A landscape with many valleys, sampled at points; each row gives a point and its height.
From any point a ball takes the steepest step (drop divided by distance) to one of its 2 nearest points. It stops when none of these is lower. Distance is the straight distance between rows; heights are no part of it.
faton height 30.5: [-14  12  -1   1   5  32  25   4  -1  12 -22 -22 -39   5  -5 -18 -16 -17
   0   2 -21 -10 -22  -3  15 -20 -49   3  16 -25   2  -7 -27  18  -8 -17
  12  -2 -26   6 -14 -31  12   1  13   9  -3   5  20  11  17 -10  -8]
sig height 40.9: [ -3  11 -13  -7   7  -7  10   4  18  20   7 -12  -2  26   0  -1  -4 -20
 -17  23 -27  -2 -18 -11 -21 -13 -14   3  11  20  21  20 -20  26  16   9
 -15  13  -6   4  -9  19 -11  45  -9 -11  -2  20   8  10 -11   8  -6]
fet height 76.3: [-20 -16  43  -6   6  10 -16   9  -2 -16  32 -10 -16 -33  -7   7  28  21
   4 -37 -24 -20   4  -7  22   2  21 -12  18 -14   1  -2 -14 -19  11   0
  -2 -17  -6  -6 -25 -31  -7 -18  18   3  36  11  -4   0 -12   1   5]
tur height 39.8: [ 10  -1  11  -1   3 -17  -4  -2  19   8 -21  37  11 -35   1  15   6  36
  14  38  37  12  16 -13  11   8  35  -5 -13 -17 -30 -18  -3 -15  21   0
   7  19  -7  -7  22  18  14   3  28  -8 -10 -10 -24 -40 -11 -10  26]
tud height 34.1: [ 15  20 -11  -8  17  27  19  19  10  15 -20  11 -10   4  -3   8 -20  25
 -10  33  -1   3 -34 -33   1  -8 -21  -2  -3   3 -17   3 -20   7   0  11
   1  20 -33  -2 -33 -17  10  11  20  20 -29   5 -13  -1  -6  -4  -4]
fisu height 11.1: [  5 -18  23  -5  -1   2  12  16   4   6  14  -3 -22 -10   0  -1  18 -13
   0 -16 -19 -18  -6  15  30 -11   2   6  13  -4   9  -1 -11  21  -4  -9
   0   4 -12 -15  37 -29  -1 -39  19 -19  47  20  19  -3  16 -10  -9]
Pezat height 28.3: [-15   3   8   7  -8   0 -24 -14 -32   1  18   6 -25  -3   8 -10  29  19
   7 -53  -2   2   8  10  -6   4  18  -5  -6 -11 -12   2  -5 -26 -10  10
  10  -5   0  -1   6  -2  30  20  -4  14  38  -8  26   0 -28 -37 -21]
binu height 49.0: [  2  32  11  37  26  27 -25   6  -4   1   8  -8  32 -28 -14  22 -17   3
 -24 -12  31  -8   7 -10  21  10  12   8 -32 -25  11  -4  35  15 -29  -2
   4  24  17 -17  14  66  -5  40 -28 -32 -31  17   3 -18  -3  17  42]
lupuf height 40.3: [-16  24 -18   2 -21  -2  38 -12  -4   1   5  -7   3  23   2 -16  -6 -19
  -2 -19 -20   9 -13  -5  -8  10 -23  16  33   2   7   1  12  -3   0  -7
  -4 -32  -3   6 -19 -20 -27  -1 -22  15 -17 -16  -5  18  38  40   6]
Ruk height 38.4: [ 23   0  10  -5   6   1  -5  11 -15 -17   2  12 -21  -5  -6   1   0  15
 -10   7  -9   3   9   1   5   2  15  10  -4  -3   7   3   7  35 -11   0
  21   5  -2 -12  35  13 -11  -6   8 -14   9   7  25 -19   3  -2   7]
zer height 58.7: [-15   3   2  12  -4  13  13  -1  -6  -4  11  -1  -4  -3  10  -8   4 -17
  -8  -3   4  -7 -29  -8  -9  -6 -24   9   9 -13  -3 -16  -9 -20 -20 -26
   5  -7  -7  -3 -11 -12   5   9 -19 -14  28  22  14  20  -6   7   1]
muzov height 46.0: [-15 -16  14  -9  29  17  -9   2  29  13  -6 -13  10 -10  -7  12   8  -2
  -9  12   7  10  13 -35   1   8 -17   1   0  22  20   2  -4 -18  23  25
  -2   3  18  13 -24  12 -12  14  11   8 -40  -9   2  -5  -4  12  -8]
voguk height 58.9: [ 49 -11  -2 -15 -29 -13 -16  -3 -46 -60  14  -2 -10  21  17 -15  14   9
  14 -15  -8   3  13  19 -30  13   4  -4   1  11  -6  13 -15  30  -6  16
  14 -38  -9 -16  15  -7  -5 -17  -8  24  23   6  -2   4 -15  24  10]
Fupe height 60.1: [ 26 -14  13   5 -22 -11  -5  11 -31 -36  21   1  -5   4  26  -7  25  17
   8 -40  -4 -25  13  31 -21   8  22   4 -12 -23  -3   2 -14  22 -20   7
   5 -16  -6 -31   5  -8  -7  -6 -20  -6  33  -4  -4   2 -17  18   7]
tib height 26.8: [-13  -4  11  -7   8  40  15   3  -8  19   8 -19 -45  11  -5 -16  -2 -24
  10 -31 -24 -12 -29  20  39 -29 -14   3  22 -12   9  16 -14  16 -18  -2
  -3   4  -6  12  -6 -31  29 -11  19   6  19   8  34   9  13 -38 -25]
tig height 45.6: [ 17   5  -6   9  11  22  -3  32   5  22  18   1  -1  -8 -18   5   0  17
   3  25  22   6 -27  10  11 -13  29  21 -18   0  10   7  21  12 -19 -10
 -27  33   3 -17   1  22   0 -10  -2  -9 -15   6 -14   1   8 -20   5]
tuvu height 60.3: [ 11   8  10  -1 -16 -35  20   9  15  -1 -15  -3  17  15  20  -3  -2 -10
  17  21 -13 -20  -4   4  -5  -5  -1  -3   7 -25  -2 -28 -28  -1  -8 -14
 -17 -14 -24  -3  -7  11 -27  -5 -33 -23  34  19 -23  12  -8  22  27]
nevi height 22.3: [ -8   5  -2  19   1   9  -6   9 -13   2  15  12  -3  -8   5  -3   7  36
 -19  -9  26  11  -3   5 -19   5   4  12   3   3 -13   3   9  -1 -27   2
   4  -6 -25  30   6  14  -5  -8  15   6   9 -23  16  -2 -28 -15  -8]
taga height 72.6: [-21  -6   8  -4  20   5  -7 -11 -29 -40  -3  -6  -9 -11  14  39   4  23
  -7 -18  -2  -4  18   4 -20  23 -15 -30 -15  -5   8   0   3   5   8  29
  11 -26  10 -16 -18  10  -8  27  -6  23  11   0  16 -14 -32  19  18]
tebo height 64.7: [ -1 -14  13   0   7 -27   2  -1   2 -20 -22  -2  -9  -5  13   8  -7  16
  10   7  -6  -3  37   8  12  10 -10  -4  -8 -12   8   0   1  40  41  32
  -4  13   5 -24   6  -6  14   7  36  11  -6  -3   3 -21 -13   1  -9]
kogon height 61.0: [-10  -8   7  13  -4 -12   2 -10  -3 -15  19  -8 -10   0  30  -3  32   0
   9 -43 -16 -28  -5  15 -18   7   6   3 -10  -8   2  -8  -9   6 -16  -2
  -2 -33   1 -10  -1  -7   5  12 -36 -13  51  12  15   5 -43   6  -2]
guva height 29.7: [ -7   8  11   3 -30 -22   3 -12 -23 -25   9 -11   0   6   9 -12   6 -12
   6 -39  -5 -18   3  15  -1  39  15  -9   9 -16  -7   3   8 -22  10 -14
  -5 -16  33 -12  -8  12   2  -5 -24 -15  45   5  -5  -4   2  24  13]
relov height 55.7: [ 30 -19   8 -12  -2   1   9   0   5 -14 -19  -2   0  22   5   1 -12 -16
  -9  29  21  -4  -5 -11   0   3   9  10 -10  12  -6   9  23   1  -2   0
   7  -1   7   4  13  18 -24  -4  -7   2  -5  18 -17   8  -7  22  22]
pugar height 49.1: [-39   3   6  18   7  -7   7 -13  10   0 -13  -5  22 -36  -9  20 -11   0
 -18  16  17   9  17 -11  10  10 -17   2  -3  -3  -6 -19  20  -9  19 -26
   2 -21   5  10   6   4  -3 -13  -5 -11   1  -1   2 -11   9   6  29]
ratag height 43.5: [ 20   7  -9  -3   1   5  -3  22  15  19 -11 -11   0  18 -14  -3 -20  -7
   2  20  26   5 -15  -4  10  -2  17  15 -14  10  -1  16  24  14   1  10
   2  38   5  -3   4  -2   2 -21  20  -8 -29  -1  -9  -7  30 -20   5]
tarur height 25.6: [ -7   8   4  -3   6  17  -7   9 -39   3  11  19 -21  -5  -5 -16  17  11
 -12 -21  -4  11   6  -1  12  -4  14  15  27  -9 -16  27  -3   6 -28  27
  17  -3 -42  34  20  -5   1  -1  26   4  17 -29  32   5  -2 -28 -19]
Vadu height 42.8: [  5 -10   2   9  29  10 -22  15  14  18  -9  -1   2 -21 -22  16  -7   8
   1  18   1  27  21 -30  -6   0   8  -2   8  19   4  -7  14  -5  -8   7
  11  17 -10  24   0   5 -10   2  21  16 -46 -21   6  -9  -3 -27 -13]
bep height 61.2: [-34  17  23  -7   9 -13  23 -18  24  -8 -26  23   5  -4  13  19  -3  30
 -16   4   9  18  22  -4  30  16  15  -3 -24 -10 -13   8  20  11  12  11
  -5  24  -1   7  31  13  -1  19  12 -10  11   5   1 -37 -27 -14  25]
nunen height 45.8: [-13   5   9  20   7 -35 -15  -7  -1  -2  -5  -6  10 -10 -13   9 -18  -1
   1  -3  -2   1  45  16   2  24   1 -11   6   1   3  -7  21  -1  16 -19
   0  -8  16  -1  25  10   1 -21 -10 -20   6 -14   9 -22  19  -2  14]
luz height 37.8: [  8 -13  14  -8 -11 -13  15  11   1 -12  25 -12  -2  15  -1 -19  18  -4
  20 -34 -12 -32   0   0  14   1  24  13 -12  15  26   5  -6  17  -1  27
 -17  17  19 -32  -8  -2   4  11  -2  -9  -1  13 -14   7  17  30 -22]
nimi height 44.3: [ 16  -8 -15 -18 -15 -11   8   1  -7 -22  30 -17   9  37  -2   2  22 -16
   9 -22 -29  -2 -16   8 -12  -4  17 -15  11  23   6  11  -7  -5   5  18
 -23 -16  18 -10 -38   0  -9  13 -37  13  -4   7 -34  18  -4  24  -9]
givuf height 41.1: [ 29   8  37   2  12  11   8  19 -21 -18   1   4 -17 -24   0  11   1  21
 -19 -15  -5   3   6  13  19  -1   6   0  -6 -32   1  12  13  54 -14 -15
   8  -7 -13 -13  52   7 -13 -24  -5 -30  40  16  22 -23   0  -6  39]
Faz height 36.1: [-17  28 -12  -2  17   6   6   9  13   9 -16   5  16  -2  -4  11 -22  29
 -13  28   7  11  -7 -16  -7   8 -12  10  10   5 -16   4 -11  16   8  17
 -11   7 -26  -1  -6  22  -5  31   0  20 -27 -10 -15 -21   5  11  12]
vovo height 71.4: [  6 -17 -11 -18  10  14  -3 -20 -22 -25 -14  10 -20   9   0   9   1  17
 -17 -11 -14   9  10   0 -15   7 -11 -20  -3  13   8  12   4   5  10  29
  14   0   5   2  -7  -5  -5  24   5  32 -10   5  23   1 -31   0 -18]
lupir height 58.1: [ -9  10   0  15  -6   6   1 -12  -5   9  -9   2 -11   5  12 -14 -10  -4
   0   9   4  -9 -25   4 -14 -10 -24  11 -27 -11 -13 -24 -29   4 -31 -40
  11   0  -5   1  23  -8  11   0 -36 -24  14  25  26 -12 -11 -25   8]
Buzi height 19.8: [-12  -9  13 -17  18  28  12   9 -18   2  11  -3 -49 -10  -3 -13  10 -31
   9 -18  -5 -12  -9   5  44 -16   3  12  19  -3  16  19   1   7 -17   4
  18  10  13  -1  42 -11  14 -25  37 -14  26  10  38 -12  27 -27 -12]
koviv height 46.2: [-21   4 -41 -23   4   8   9 -13   2   1 -17  15  18  -9   4  17  -3  -6
 -15   8   0  19 -20 -20 -14   3 -32 -25  15  13  -8   5   6 -18  25   4
  -6 -10   1  27 -38  -3  -6  12  13  35 -16  -5 -13  24  -9  20  -7]
bir height 55.8: [ 22 -13  23   8   7  -2  -5  10  21   6   4   2  14 -14   4   6 -10   7
 -12  30  24  -5  -3   3   9 -13  15   5 -23 -12  -5  -3  10  13 -15 -30
   2  10  -3  11  53  26 -13 -21 -17 -39  27  27  -6  -9 -12 -14  38]
Pid height 75.2: [-30  -8  30 -11  -8 -11  -6 -17   5  -7  -4 -14  -4 -23   8  -4   4   4
   2 -35 -12 -11  27 -10  -1  13  -8 -10  17 -15  -9  -1 -14 -31  30  -1
 -10 -19   5  -4 -39 -15  -9  13   0  10  28  -1  -7   2  -7  15   2]
vuve height 39.9: [ 34  -9   6 -11 -23   0   9   5 -19 -38  16 -19 -29  26  -5 -17  16 -32
  32 -32 -46 -22  -1  21   6 -11   6   1  28 -14  19  -7 -30  18  -8   7
   2 -33   4 -41 -23 -29  -5  -8 -21  18 -11  26  -4  11  31  33  -1]
pes height 62.9: [-22   2   5 -17  -6 -24   7 -16  23   0 -24  21   4   4  13   6 -19   8
   4  18   5  14  35  -2   4   3  -5 -14  -5   3 -13 -10  -1   3  28  13
  -4  19 -10   2  19   2  13  15  16   7   5 -16  -9 -22 -17 -13  -8]
Zupep height 47.0: [ 11  17  13  19  16  30 -13  14  15  20  13 -11  26 -10 -19  10  -1  -5
   3   2  32 -12 -23   5  15  -2  26  13 -35  -5  12   0  32   5 -40 -16
   0  25  14 -14   8  30   0   9 -22 -31 -29   4 -24  -1  15   5  24]
giso height 33.2: [  3  -5   2  -3  -6 -13   5   9  -8 -19 -29 -31 -13  17 -12  -8 -35 -25
  13  12 -17   4   9  12 -10 -15 -42  -6  21  -4  18 -11 -21  17  15   1
  -1 -21  -6  -5 -25 -25   7  -4   5  26 -25  -8  -1   9  32   9  -3]
Mir height 5.3: [-27  30 -48  21 -11  -3 -18  -8  -6  27   6  -4  15   9  -4  -7 -31  -6
  -3  13   5  12 -15  35 -30   4 -22  -6   4   9  -9   5   7  -5  -2 -36
  -9 -14  -7  48  -2  23  13  -8 -14  -6  -4 -29  16   7  13 -26  -7]
sasu height 36.4: [ -9   9  11  11   7 -10  -3   8  33  26 -32  13  33 -26   4   4  -8  -5
   4  37  47  -7   5 -23   4   8  20  12 -14 -14 -23 -26   5 -18   8   2
   3  25  -9 -16   4  11   2   5   2   3 -32 -14 -31 -21  14  18  25]
pivef height 19.3: [ -6 -23  -1  10   4 -15  13   0   9   6   6  -8  18   2  15 -10  10  -3
 -12   6  -8  -7  14  11 -17   3 -28   7   8   7  24  -1   3  10  -1 -10
  -4 -19 -12  18  20   0 -10 -19  -4 -13  13  -9  21  16  -9   8  -6]
rad height 18.2: [ -6  19 -13  22   7  -8 -11  22   3  26  23   3  27  -5   2 -11   3   8
 -19   6  21   7   5  12  -5  19  30  23  -2   6   1  10  27  -4 -20  -3
  -2   4 -10  31  23  48  -3  -4  -2 -20   2 -11   3  -8  -5 -23   2]
peg height 64.3: [ -5 -17 -10  -9   5  -4  -7   2  32  26  19   4  33 -15  -1   6  31  -5
  24  -1  20   6   7  10   6  -1  60 -16 -16  17   3   4   9 -20   7  11
 -24  19  30 -16 -15  22  11  -2   2 -19  -7  -7 -28   4  -8 -11 -15]
Redov height 32.7: [  7   4  -1  12  18   1  -9   0  23  16 -13 -12  32 -26  10   3  -7 -28
   8  44  36 -21   2 -14   4  11   2  -3 -19   5  -8 -21  19 -21  11 -16
  -2  34  26 -16   0  15  13   4  14 -24 -18   6 -20  -3  20  18  17]
pel height 31.5: [ -2 -24  10   3   0  13  -8  -8   2  12 -10 -14 -37  10 -24  -8 -12 -13
  16 -24  -9   3  12  15  18 -22 -14  -7  14  -3  -7   8   1  -5 -20  -4
   6   0 -18  18   6 -25  28 -22  13  14  12 -14  21   6  19 -39 -30]
Gozaf height 59.4: [  4   5   2 -11   0   4  20   4  23  11   9 -11   3   6   3  -2  17 -21
   6  18  -9 -12 -35 -21   1  -9  -4   3   3  -6   9  -6 -18 -24  -4 -12
  -2  -1  -8   7 -23  -9 -23   6 -22 -15  18  36 -27  23  -6  15  15]
Moze height 28.2: [ 12   3 -35  17  -2 -10 -13   0  15  16 -21 -10  16  11  10 -12 -10 -53
   9  38  20 -14  -4  -6  -1  -1 -17  -5  -6  16  -8 -20 -13 -15  19 -22
  -2  14  24   0  -2   5   9  -7  -5 -19 -10  13  -3  17  18   8   6]
sepak height 42.0: [ 29  19 -32  -3 -24  -2  30 -13 -15 -29  -7  -4 -12  39   9 -18  -8 -31
  -3   4 -22  14 -24 -12  -7  -9 -36  -5  27   1   1  12  -7  -6  -6  -3
  13 -32  -1   9 -17 -32 -25  -4   0  36 -24   8 -18  31  16  30 -15]
kez height 22.6: [-33   3  -1   8 -22 -24 -10 -25 -28 -10  21   1  -4   0  17 -13  23   4
   2 -50   5  -7  17  19  -9  23  18  -8  15  -7 -17   1  15 -35   4 -11
   3 -18  13   7   9  -1  30   5 -10  -5  58 -10  13  -3  -7   2 -13]
fenob height 73.8: [-26   1   8 -14   4   3 -18 -10 -16 -19  -4 -18   9 -12   1  20  -2  22
 -11 -26  -7  -3  17 -12 -12  19 -18 -23  11   5  -3  -6 -10 -24   8  19
 -13 -24  15   5 -48  20 -10  35 -20  33   1   1 -12  -7 -22  23  18]
nudo height 36.6: [  3   8  14  -1  -5  -3  -6  12  10   3 -15 -32  -5   1 -26 -17 -20 -17
  11   8 -25 -13   0  -5  -5  -9  -7   9  31   3   8 -24 -32  -1  11 -10
  -7  -9 -21 -11 -22 -11  -3   1 -25   2  -4   3  -3  -2  23  11  -4]
danu height 60.2: [-13   0 -12   2  -3  -3  18  -7  26  27  14  14  41  -6  11   9  37   1
 -12  11  14 -15 -27 -15   1   2  12   2 -24 -11  -6 -18  -9 -25 -11 -10
  -5   1   7  -5 -17   8 -11  21 -12 -20   0  20 -34  13 -21  27  13]
bosa height 69.0: [ 15  -9   4 -16  11  16  -6  -8  10  21  -1  24 -32   8 -15  -3   5  -1
   3   1   3  19  -5 -21  25 -16   5   3  -4  14   3  22  -1 -18 -14  -1
  28  37  10  11  29 -16   8 -13  34   1  -9  -4   9 -12  13 -43 -20]
Moto height 53.9: [ 18  -6  15  -8  20   6   0  -3  11  -3 -18   1   9  -6   0  17 -16  12
 -17  52  23  11  13 -10   0   6  -1 -12 -19   0  -6  -2  12  11   8   3
  -3  -6   1  29  27  34 -11   3  -7 -18   4  10 -16  -9 -20   4  41]
maf height 40.0: [ 19  -1  -8  -6  -8   7 -12   0   8  15 -35 -21  -7  44 -18   6 -42 -31
  11  15  11   8  -1  17   8  -8 -15 -10 -12  18 -12  15  10   8  -4 -12
  -8  16   6  12   8 -12  11 -24  -5  -3 -28   1  -6 -15  34 -33   1]
veba height 59.3: [-30  29 -18   3 -10  30   3  -9 -13  10   5  31 -13 -10  16  -5   1  14
 -16  -2   1   2 -29 -10  -5   0  -1   2 -13  -8 -23   1 -13 -16  -7  -7
  12  10  -8   5 -15  -3   9  33   1   7  23  15  11  13 -27 -13 -17]
mupo height 51.6: [-18  18   0  22  17 -10 -10   2  -1  -4 -17   1  20 -29   2  25 -24  20
  -8  49  51  14  23   8  -2  16  -2  -4 -15  -9 -10 -11  35   5  10 -14
   5   0   4  23  20  42  -7  -1  13 -14  -3 -11  -5 -18 -12  12  44]
tir height 40.8: [-16   9 -14   2  -4 -29  -7 -11 -20 -13  -1   3   3   3  -2  12 -26   4
  22  -2 -18  15  33  35  -8  16 -18 -19   2   1  -3  -7  -6  28   9 -10
  18 -32  10  -6  25  -6  15 -19  -9  14  -3 -31  16 -15  18  -6   2]
gov height 14.8: [-20  19 -28  17   9  -5 -25 -14  -8   9 -17 -13  -7  17   5 -15 -23 -17
 -12  12  12  18  12   6 -20  10 -40  -6  16  16   4  12   5 -11  22 -21
  -3  -5  17  33   6  16  21   3   4 -10  -7 -28  39   6   8 -26 -21]
ketu height 38.6: [-17  19   7  -1   9   4  -2   4  -5   2  -6  -6  -3  -2  -7  -2 -17   4
 -25  16 -28  -1  14 -20  -2   0 -13  17  27   8  16   9 -33  31  26  30
  -3  -2 -16   2 -11  11 -15  37  12   8  -7  -5   7 -15  -9   4  -7]
sidi height 60.0: [-36  25   7 -13  -7  13  33 -15   7   5 -13  32 -18   2  11   2  12  25
 -20  -7 -10   7  -4   7  20  -1   3   5 -21 -14 -13  17  10  12  -6   5
  12  16 -17  -5  19  -6   6  26   4  -2  25   7  13 -12 -15 -10  -4]
sisi height 23.3: [ -9 -30   7  12   1   4  34   3   6 -10 -10   0   2 -26  13   1  11  10
 -18  14  12  15   1  -4  -7   1 -44  15   3   1  12  -8  19  19   7 -11
  14 -24 -16  23   9 -19 -16 -39  21   0  -2  -9  30  15  -1  16   6]
Dalo height 48.5: [-28   8 -13   6  10  -6   3 -15  18  21 -14  -6  18  -9   8  -6  -6  -6
  -3  13  -2  13  12 -22 -23  -3 -38  -7  11  10   6  -8 -19 -21  21  -1
 -10 -15   8  18 -22  -1  -7  26   2  15 -20 -21   0  16  -5  14 -11]
supi height 66.6: [ 21 -16   7 -24 -15 -18  16  -6  11 -25 -19  -3  -4  24   5  -1 -17  -5
  14   9 -14 -23   8  21  18 -22   2  -5 -21  -6  10  10  -4  37  32  27
 -14  23  17 -35  13 -18   9   1  13  -7  -7  24 -23  -4   0  -5 -14]
vef height 60.8: [ -3  -8 -20  10   5 -13  -2   6  20  22  23  -2  40 -17   9   8  26  13
  -4   6   0 -14 -11   1 -27  -1  14  -3  -9  14  -1 -20 -12 -16  -3   4
 -28  -1 -12   3 -30  12   4 -13 -25 -15   5   1 -28  19 -28  16  -7]
Povar height 32.5: [  8   6  -4  -7   1  18   9  13   8  12  -2  13 -21  -6  -2  -7   3  -4
   3  14 -24  -6 -31 -21  14 -22 -21   9   3 -13   6  -4 -23   8  -1   4
   9  22 -25  -5 -18 -45  11   1  29  22 -13   3   6  18  13   6 -24]
Vena height 23.0: [  9   0 -17  23  18   4 -28   6  16  24 -14 -32   1   4  -4 -18 -15 -26
   2  11  14 -11  -6  -8 -14   6 -20   9   0   4  17   4  -1  -3   1 -17
  -2  17  29  11   7  14  16   7   2 -12 -27  -7  24  -3  19 -12 -19]
Teme height 43.8: [ 29  -3 -45 -11 -13  21   5 -14 -16 -14  -4  10   1  23   4   8   0 -17
  -3  -9 -25  22 -37 -20 -11 -15 -24 -36  14  16 -12  19  -1 -22   0  12
  -2 -17   4  21 -51 -23 -23  18   6  35 -17   2 -23  36 -10  15 -15]
Zelud height 26.3: [ -5 -10 -11  12  19  -8   2  12  13   4  16 -22  34 -14   3  19  -2  15
 -17  14  10  16   9   0 -22  15 -23  -6   5  16  15   4  26  15  19   3
  -9  -8   9  21  -1  28  -7 -17  11  10 -11 -23   4  11 -17  16  12]
vinaz height 35.2: [ 12 -10  27 -14  12   7  -7  -8 -11 -12 -11  29 -24  -7   0  13  17  33
   6 -17   4   9  23 -12   7  -6  21  -4 -15 -13 -13  -6   4   6  -8  17
   7  15 -10 -10  13  -6   9  -9  21   1   8  -8  10 -21 -21 -31  -2]
nukaz height 34.5: [ 14  -8  -8 -24 -14  -4  12  11   9  10  18   3  -6  10   1 -20  21 -11
  14  -7 -33 -19 -19 -10   4 -28  11  16  15   9  20   9 -27   5   9  21
  -5  20 -10 -25 -25 -33  -4  10  19   7 -12   0 -11  21  10  13 -36]
laber height 41.9: [ 27  15  -7  -3 -24 -13  -6  -3 -31 -20  19 -10 -13  25 -11  -3   7 -10
  15 -28 -44 -16  -8   8 -20  -6  21   3  25  -4   9  -8 -33  -2  -7  -5
  -6 -33   4 -36 -25  -3  -5  17 -50   5  11  17 -10   0   8  16  -1]
sab height 67.8: [-14  -6  -5 -17   7   9   4  -6  10  20  26  19  -9   5  -5  -4  17 -23
   4  -5   7  10 -20 -15  24  -2  18  11 -10  11  20  12  19 -31 -10 -12
  19  29  44   2  12 -14  11  -8  34 -18   9   9  -3  11  22 -11 -19]
Kaza height 26.5: [ -1 -20  10  -2  -1  15  20  13  -7 -12   4  18  -4 -24  -5  14   5  23
 -10  11  -1  14   7  -3   8   2 -14  -6  20 -10  -8  -8   5   0  12   5
  16 -20 -35  13   1 -24  -6 -22  34  27  -1 -14  11  -5   0   2   4]
Zivug height 26.2: [ 12   3 -14 -10 -24 -23  -5  -9 -15 -20 -13 -35   0  54 -15 -23 -31 -35
  15   9 -19  -5   7  26  11  -6 -14   5  16  10   5   4  -5  20  26   3
  -7 -19  17 -17  -5 -21   4 -16  -4   9 -26  -3  -1  -1  45  12 -11]
mase height 12.6: [-19  22 -31  28 -12 -26 -12  -2  -7  21  15  -1  44 -10   9  -7 -12   1
  -4  10  17  -1   1  17 -33  22   2   8   6  14  -4  -6  11 -13  -1 -21
 -11 -12 -10  17  10  17   4  -1 -10 -16   2 -27   2  -3  -2   3  -9]
nere height 62.6: [  6  -6  34  -3  -2 -15  -5  13  32   6  24   2  21 -16   2   3  23  18
   8  -7  12 -20   2   1  11  -6  43   9 -18   0   8   2   6 -10  -1   9
 -29  26   7 -22  -9  15  -6   0  -2 -19  13   3 -33  -3 -13   9   9]
kul height 38.2: [ 13  -2  -9  -8  -7   9 -20   5  -7  10   4  52   8 -33 -14  18  -4  47
  -1  -2   6  28  10  -6   0 -14  31 -11   2 -11 -37 -11  -6 -23  -4   0
   9   5 -27  11  -1  -9  -3  -1   7  23 -11 -26   0  -1  -6 -21   1]
fural height 40.4: [ 10  -7 -21 -11   7   9 -17   7  15  28  22  32  12 -30 -26   6  18  17
  -3  -8 -13  32  -5 -18   1 -13  30 -11   9  17  -7   1   3 -14   1   8
   1  19 -12  19  -5 -17   0  -6  33  17 -35 -20   5  16  -2 -30 -22]
Pegad height 61.5: [  1 -17   3  10  -6  -3 -20  14  13  18  38  24  19 -15   5 -10  35  30
   1 -11  23  -6 -17  -4 -19 -14  45  15 -11   5  -1  -7 -13 -22 -15   5
 -20  14 -14   4  -6   9   4  -1  -9  -2  24  -2 -12  14 -31  -7 -16]
lem height 50.9: [ -1  43  -3  31  29  17 -12   6 -10   4   1  14  28 -27   0  21 -14  30
 -30  24  42  20   6  -4  13  17   9  -5 -32 -19  -8 -12  25  18  -9 -11
   6  10   1  13  17  56  -7  27  -5 -13 -27   9  -5 -20 -24  -5  39]
Kanar height 36.2: [  6 -18  13  -3 -18  -9   7  -2 -31 -43   3 -17 -11  11   9 -20  30 -25
  18 -34  -9 -23   2   0   4  18  -4   4  13 -15  13  -8  -7 -10  -2   1
   9 -23  35 -32 -16 -22  -2  -9  -8   9  18  15  -5   4  17  47  -1]
mep height 32.0: [  0  -8   8  12   7  -1  20  10   4 -15  -7  -5  29  -5  -6  17  -9  15
 -11   0  17   2  17   7  -9  19 -16  14  -2   4  20   2  46  21   9   9
  -7 -20  -1   0   0  17 -25 -11   2  14 -39 -27  -5  14  10  43  25]
Gurob height 32.1: [ -4 -11  18   6  18  31 -16 -12 -19  -4  11  11 -36 -14  -4  14  19  28
  15 -32   3  13   9  -4   8  -7  15   2 -23   1  -1 -13   8 -30 -37  19
  12  24   4 -21  -6  -8  23   1   5  10   3   5   9  -5 -26 -49 -21]
pusu height 57.4: [ 39 -21   4 -16 -24  -5  -6   2 -18 -38   5  -1   8  21  12 -16  10  -5
  11  14   9   0  10  -9 -34   4  11   0  13   7  -4  16  -1   2  -5  15
   1 -18   0   3  -1   5 -18 -17  -7  32   1  -8 -14  12  -2  40  14]
mefo height 35.9: [-14  -6  -8   0  -2 -11   9   1  -4   8 -23   9 -18   8 -13   5 -23 -10
  11  -3  -6   8  10  28  12  -5 -25  -7   8  -1  -4   3   5  11  -2  -5
  19 -15 -13  -7  28 -24   9 -30  10   6  -1 -13  20  -9  30 -21  -7]
guviz height 40.1: [ 22 -10  -3   0   1   2 -17   5   6  19   0  54   2 -28  -3   3   0  15
   9  24  14  16   3  -9  -1 -10  41  -4 -17  -7 -18 -15  -8 -24   9 -15
  16  12   3 -19  22  -9  10 -11  14  -5 -12 -11 -14  -4 -12 -40   2]
dos height 61.1: [  3  -2  23  11 -24 -34  15  -6   2  -7  13 -14   5  17  21 -19  25 -10
  14 -28 -24 -43  -5  15 -14  -2  11  12  12 -16   1 -18 -28  -8 -30 -24
 -14 -15 -10  -3   2  -6 -12 -13 -43 -40  36  26  -1  12  -6  19   1]
Riva height 70.2: [ 21 -15  -8 -32  25  15 -13 -22 -12  -3 -24   4 -30  12 -15   4  -8   5
 -15  10 -12  15  18 -24   3 -17  -4 -19   0  17  -2  23  -7 -10   8  29
  19  20   4  29   5  -6   7  10  25   9 -14  -7  24   0  -8 -26 -17]
kup height 47.4: [ 10 -11 -17 -18 -30 -11   7  -7 -19 -21   9   3  -3  35  -8   3   4  -4
   8 -30 -10  19 -11  12   0  -2  12 -12  -4  24  -1  13  18  12   4  25
  -7  -9  10 -13 -18 -22   6  -6  -2  36 -20   2 -23   8   8   1 -22]
muma height 38.7: [-18  28   4   1 -19  -2  15   5   8  -3 -22 -31   2  26  -3 -17 -19 -28
  14  -3 -10 -17  -7  -8   7   8 -11  25  29  -7   4 -14  -5 -24   9  -3
 -12 -21  -6  -1 -43 -16 -19  12 -30  13 -10  -1 -24   2  51  35  -3]
vogo height 57.1: [ 21  -6  -3   7  -6   3 -15  -2  15  18   6   4  -6   3   5  -3  -9 -14
   3   2   4  -6 -12  24   4 -11   2   2 -30  11   4  -2   7  10 -27 -30
  -7  15  17   0  39  11   7 -23 -20 -41  19  19  12  -7   4 -24   0]
Lafur height 66.3: [-11 -26  -8  -1   9  -8 -12 -22  22  21  16  11   6 -12   1  -1  13 -21
  14  -7   4  18  -3  -6  -5   4  19 -13 -10  15  -7   9   9 -36   6 -15
   1  20  27   9  -3   6  18   5   3  -7  -7  -7   5   4   1 -27 -20]
vupi height 34.6: [ 15 -14 -10  -7 -17   9   0  -2  -9  -8 -11 -26 -21  60 -30 -10 -34 -20
   5  -6 -15  -3 -18  30  22 -17 -13   3 -18  18   5  29   5  31   5  17
 -10  15  10 -27  -3  -7   6  -8 -12   3 -39  16  -4  -8  26 -15 -12]

Two balls start at each pair of points below. Name the first point that both come to, or write -.
Teme, pusu => Zivug
Pid, koviv => Zivug
Pegad, Fupe => Moto

For each start below, name the point where the ball stops.
tuvu => Zivug
Lafur => Zivug
kogon => Zivug
lem => Zivug
